Points on a hilly landscape, in no order, each with its height.
From any point a ball rolls to the lowest of the 2 points nearest to it. It stops when none of these is lower. Distance is the straight distance between rows; heights are no part of it.
K_639 height 544: [ 14   3  22  -3  -4   2  -2 -20  -1  12 -34 -31  -1 -11 -27 -12 -20   3
   0  -8]
K_774 height 540: [ 40   7  48 -19  -8  15   5  -7  17 -14 -41   0 -21 -24 -36 -12  -3 -16
   1 -26]
K_578 height 365: [  3  -8 -11  15   1  -4   0  -4  -4  21 -20  -8 -27  16  -3  -7  23 -16
   2   4]
K_239 height 741: [  6  22   7   5  26  29 -18   5  -6 -11   0   2 -27 -13 -18  -7  -2   5
  31   3]
K_96 height 508: [ 32 -24 -19 -12  26  14 -10  13 -24  -3 -17   6  14  -9 -24  17 -19 -28
   5  11]
K_513 height 500: [ 19   4  42 -13 -11  19  13 -16  13  -9 -19 -10  -2 -19 -26 -12 -13   5
   3  -9]
K_885 height 477: [ 24 -26 -11  -7  14  -2   3  -8 -27   6   0  10   5  21 -15  18 -17 -38
   6   6]
K_922 height 632: [ 18   8 -11   0 -21  44   4  -3 -19   8 -15  -7   7  -7  -9   5 -13  -3
  12   8]
K_724 height 606: [ 22   5   4 -23   2  54   5   0 -11  -3 -13  17  -3  -6 -24  -3  -6 -13
  10  16]
K_655 height 286: [  9  12   0   4  22 -22   1   4 -14  12 -42   2   7  -9 -17 -14 -14 -20
 -16   7]
K_945 height 697: [ 37  -8 -16  -5 -28  74 -14  -3   3 -14  20  43  -2 -25   3  17  -1   4
  15  -5]
K_424 height 189: [-20  11   3  37 -14 -36   2   7   5 -13  19 -24 -13   6  19   0   5  25
  -2 -11]
K_883 height 587: [ -9  -5 -45  19 -13  -1  -5  42  -8   1  17  25  15   7  12  -2  26  -6
   7   5]
K_409 height 353: [-30  44  -1  -4  39 -39 -10 -19   0  11 -25   4  21  25  12 -15   6 -12
  12  19]
K_696 height 774: [-16   5  -1  -7   9 -25  -1 -39  15  47 -37 -35 -19  23  11 -13  15   0
 -39   3]
K_298 height 765: [ 10  27  10  -2  33  35 -19  16  -6 -35  22  16 -10 -16  -2  -9   9  20
  36   3]
K_461 height 241: [ 38  11   6  -9  33  10  -2  10 -26 -24   0  22   6   1 -11  -8   4 -21
  24  11]
K_783 height 444: [ 40 -32  17 -21 -28  15  21  -2   0   3 -28  14 -12 -17 -29  12 -14 -37
  -4 -16]
K_196 height 549: [ 34 -18  -3 -20   3   8   5   5 -13  -2  -8  14  10 -34 -27  13 -31  -8
  -1 -11]
K_869 height 297: [-15  -1 -23   6 -14  25 -17  -4 -12  -4  23 -23   5   9   7  16  -2  21
  26   1]
K_384 height 718: [-43  -8  -5  -4  -2 -16  -5 -14  -2  12  34 -26   2  32  12  10 -17  18
   9   5]
K_84 height 387: [-19  -6  17   1 -21  25   8 -11  12   4   4 -11 -17   0 -17  -8 -15   1
  -6   9]
K_240 height 388: [  1 -19  21  19  -6   2  18  28  39 -20  32  11  -2 -16  15  -9  11  20
 -20  -1]
K_288 height 619: [-34  -9   4   6   5   9  -2  14  30  -8  54 -18  10  16  14   7   0  26
   0   6]
K_477 height 162: [  5  11  -2   8  17 -38  -8  -6 -18   2  -8 -17  26   4   7  -1   0   0
  -5  -7]
K_574 height 557: [-22  -3 -34   5 -11 -27   4  26  -2  16   8   7  27  10  16  -2  25  -1
 -11   0]
K_865 height 801: [-23  -6  16   9   1 -21  13 -29  20  20 -14 -15 -22  30   1 -23  14  -1
 -30   7]
K_118 height 671: [-51   3   6   8   2 -10  -9  -2  24  -1  30 -39   0  28  16  11   7  26
   2   2]
K_640 height 340: [ 21  15   2  -3  -6 -15   4  -1 -11  17 -67 -10   1 -15 -19  11 -37 -29
 -23   9]
K_932 height 443: [ 10   2 -44   0  15  17  -2  31 -14   4 -11  26  22 -11  -9   3  -2  -7
  -1  12]
K_821 height 617: [  4   2 -40  18 -10   3 -19  30 -16 -14  19  34   3  -6   8  16  15   2
  34   2]
K_131 height 674: [ 23  -2 -28  -6  -5  64 -28  13   1 -31  35  50   5 -21  18  12   6  15
  28  -6]
K_179 height 849: [ 26   5  38  -3 -25  52  -3   8  31 -39  36  19 -16 -31   9  12  -3  29
   8 -12]
K_699 height 446: [  1   4  42   4 -27  28  20  -5  24  -9   6  -1  -7  -9 -11 -15 -10  17
  -2   6]
K_704 height 809: [ 14  -5  29  -8  -3  40  -9   3  23 -24  23  -5 -11 -38  -7   2 -11  32
  10 -16]
K_292 height 56: [ -2   4  26  18 -32 -35  19 -12  -2 -10  14 -21 -14  11  13   2   6  12
  -9 -10]
K_160 height 770: [-25  -9  -2  -5  -2 -33  12 -35 -10  27  -1 -13   0  21  12  11  -4  -9
  -9   1]
K_250 height 216: [ 11   0  26 -12   9  38  15  12  28 -42  39  50   0 -23  -2   0 -14   9
  10   9]
K_949 height 390: [ 26  -4  10 -10 -19   2  13 -12 -14  16 -42  -1  -5  -9 -24  19 -29 -43
 -16   3]
K_43 height 393: [-11 -10 -16  15  -8  11 -23  21  -2 -32  36 -10  16  11  15  14   1  29
  33 -12]
K_293 height 519: [-14 -15 -18   0  16 -15   9  23   7   5  11  15  25  -3  -3 -10   2   1
 -13   3]
K_454 height 234: [  9  19 -11  16  17 -38  -1  -5 -11   6 -37 -12   8  -6   4 -24  14  -1
 -15  -6]
K_482 height 270: [-29  16 -28   9  -7 -19  -5   0 -17  19  -3 -21  13  16   7  -1  -7   2
  10  15]
K_504 height 751: [-27  13 -19   8  10 -48 -12 -27   0  34 -36 -32  -9  20  24 -18  24  18
 -34  -8]
K_193 height 493: [ 31 -20  44 -26 -46  36  20 -13  23  11 -25   3 -21 -20 -31  -7  -4 -28
   0 -18]
K_751 height 481: [  6 -20 -30  -1  25  13  -2  27   2  -2  19  28  32 -21   4  -7   2   7
  -3  -1]
K_405 height 408: [-12  12 -43   3  15 -18  -4  37 -15  19 -20  20  31  -8  -6   7 -11 -26
   3  19]
K_493 height 567: [ 47   4  27 -18  13  22   4   0   3  -2 -40   6 -14 -11 -39   0  -8 -28
   6   0]
K_793 height 767: [ 39   4  22  -9  -5  49   2   5  17 -14   3  12 -15 -66 -18  -1   0  19
  18 -20]
K_404 height 550: [-37  -9  -3  10 -10 -26  12   9  22   1  28 -25 -11  28  34  -1  33  21
 -36  -3]
K_994 height 832: [-25  -9  34  15  -8 -17  11 -19  28   4  14 -21 -39  25   6 -10   2   6
 -23   9]
K_974 height 225: [ 25  15  17   6 -27   5   7 -15 -18  -8 -12  -9  19   4  -6  -4   7   1
  -2 -11]
K_831 height 464: [-31 -10 -19  15   9   0 -26  37  18 -21  32 -22  23  10  12   4  28  26
  31 -20]
K_110 height 604: [-38  -2   9   6  -6 -49   7 -21  10  15  16 -22 -23  39  38  -1  29   9
 -43 -15]
K_446 height 708: [-27  12 -25  -6  14 -77   2 -19 -19  27 -13  -5  -4  30  30   5  15 -28
 -12   3]
K_585 height 322: [-13 -17   7  -1   7  25  10   7  18  -4  20  21  -4   9 -10 -13 -13   1
   7  16]
K_843 height 596: [ 10  -4  17   1  15  -5  -5 -10  -7 -12   0 -27 -10  -6 -12 -13 -12  15
   7  -3]
K_140 height 715: [ 20   7 -13  -7  35  25 -27  16  -2 -10  -8   3 -10 -36 -32 -13 -12   6
  23  -8]
K_486 height 321: [ -6  46   1   0  22  -8  -9  -2 -12   8 -18   9  22  19   1 -13   9  -4
   5  26]
K_529 height 402: [ 10 -16   5   6   9  24  -1 -12  -4  12 -17  -7 -24  13 -20   7   1 -24
  11   5]
K_987 height 647: [-45  14  -1  -8   3 -63  -3 -46   6  34  -4 -14 -21  53  58  -4  33   3
 -36 -13]
K_593 height 196: [-13  14  -7   3 -20   6  -4  -8 -15   9  -4 -29  -1  15   8   2   4  14
   9   3]
K_132 height 740: [ 40  -5   9 -14 -12  44   2   1   7 -18   1  44  -9 -50 -15  -3 -11   2
   8 -10]
K_194 height 206: [ 37   6  10   0  19  -8  15  17 -14 -21 -14  40   8 -16 -14  -9  -7 -25
   1   7]
K_208 height 679: [-43  20 -17 -18  15 -79  -2 -44  -3  46 -12  -5  -9  40  57  11  19  -9
 -10  -1]
K_511 height 325: [-32  23 -40  14  -8 -44 -15  19 -30  15 -12   1  18  -1   9   9   3 -10
  16   5]
K_128 height 665: [ 13 -17 -26   0 -42  32  13  -3 -22   9  -3   8  13  -3   3  10   7   0
 -12   6]
K_270 height 720: [ 50 -20   5 -24 -37  63   7  -3  11   1   6  39  -1 -35 -12   7  -5  -2
   2 -15]
K_261 height 274: [ -8 -13  10  -8  13  38   0  22  23 -33  40  31   1   6  -2  -3  -2   9
  14  22]
K_411 height 646: [ 13  -5  13  -7  32 -10  -4   4  -2 -11  -6 -12   7 -40 -22 -14 -16  19
   1 -13]
K_437 height 699: [  9 -36 -11   3 -30   3  16  -2  -2   6  15  10   1 -11  -5   2   1  -4
 -19  -8]
K_745 height 478: [-27 -25   0  11 -10 -15  23   9  23   2  25   3  -9   1  14  -6   8  17
 -25  -4]
K_444 height 324: [-14   9 -31  12   6 -27 -13  -9 -22  26 -22 -23 -12   9   6  -1  21 -12
   4   6]
K_321 height 57: [-17   5  -3  14   5 -38  -7  -2 -11  -4   3 -28  13  15  15  -7  21  26
  -1  -9]
K_598 height 845: [-20   8  37  -5 -26  -4  16 -44   6  10   2 -19  -5  31   1   3 -18  -6
  -4   7]
K_889 height 685: [ 23   0  -2  -5  42   9  -8   7  -3   1 -31 -13   0 -36 -35  -3 -26   0
   5  -2]
K_108 height 151: [ 29   6  12  13 -16 -14  12  -1 -17  -8 -14  15  -2 -13  -3  -9  -5 -14
  -8   4]
K_310 height 734: [  0 -25   2  -5 -16 -14  19 -18 -10  11   0  -9   4   8   0   0  -7  -7
 -15  -6]
K_706 height 280: [  8  25   1   0  21   7 -12  10 -24  -8   6  11  17  16  -8  -1  10  -1
  25   9]
K_226 height 369: [-18  13 -41  12   9 -52  -7  22 -17  21 -30   1  18 -10   7   9 -17 -18
 -10  10]
K_729 height 806: [-24  -3   9 -11 -20 -18   7 -49 -12  31 -15 -32  -4  17   3   8 -26  -5
 -22   0]
K_769 height 760: [-45  -1  -3   2  16 -44 -10 -28   5  19  10 -18  10  35  24  -3  -6   7
  -7  10]
K_153 height 586: [ 36   7  25 -38  23  42   9   2   2  -8 -27  35 -11 -24 -38   4 -18 -25
  16   3]
K_40 height 732: [-40  11 -32  -1   6 -66 -12 -18  -8  41 -29 -21 -10   7  28   3  11  -6
 -33  -6]
K_381 height 440: [ -5 -18   2  -7  16   2  -2 -24 -21   8   3 -10 -14  31 -16  13  -6 -32
  14  13]
K_832 height 210: [ 20  -9  31   9 -34   2  12 -14  -9 -16   9 -20  -7  11   9  18   6   4
 -13 -16]
K_707 height 514: [-30 -21 -22  12  -1   3 -25  47  27 -32  54  -8  25  14  31  21  29  24
  12 -11]
K_134 height 300: [ 20   4  34   1  -3  16  20  23  29 -35  30  30   6 -27  11  -9   2  17
 -17  -6]
K_524 height 563: [-34  -5   3  13   9  -1 -12  44  48 -31  47 -15  17  21  33   6  20  33
  -2   0]
K_11 height 648: [ 16   7 -22   1   1  40  -9  26 -11 -26  25  44  -2  -3   4   4   2  -5
  38  13]

Where does a ball stop that starts at each point below?
K_193 => K_321
K_504 => K_250
K_821 => K_593
K_384 => K_593
K_381 => K_593
K_704 => K_593
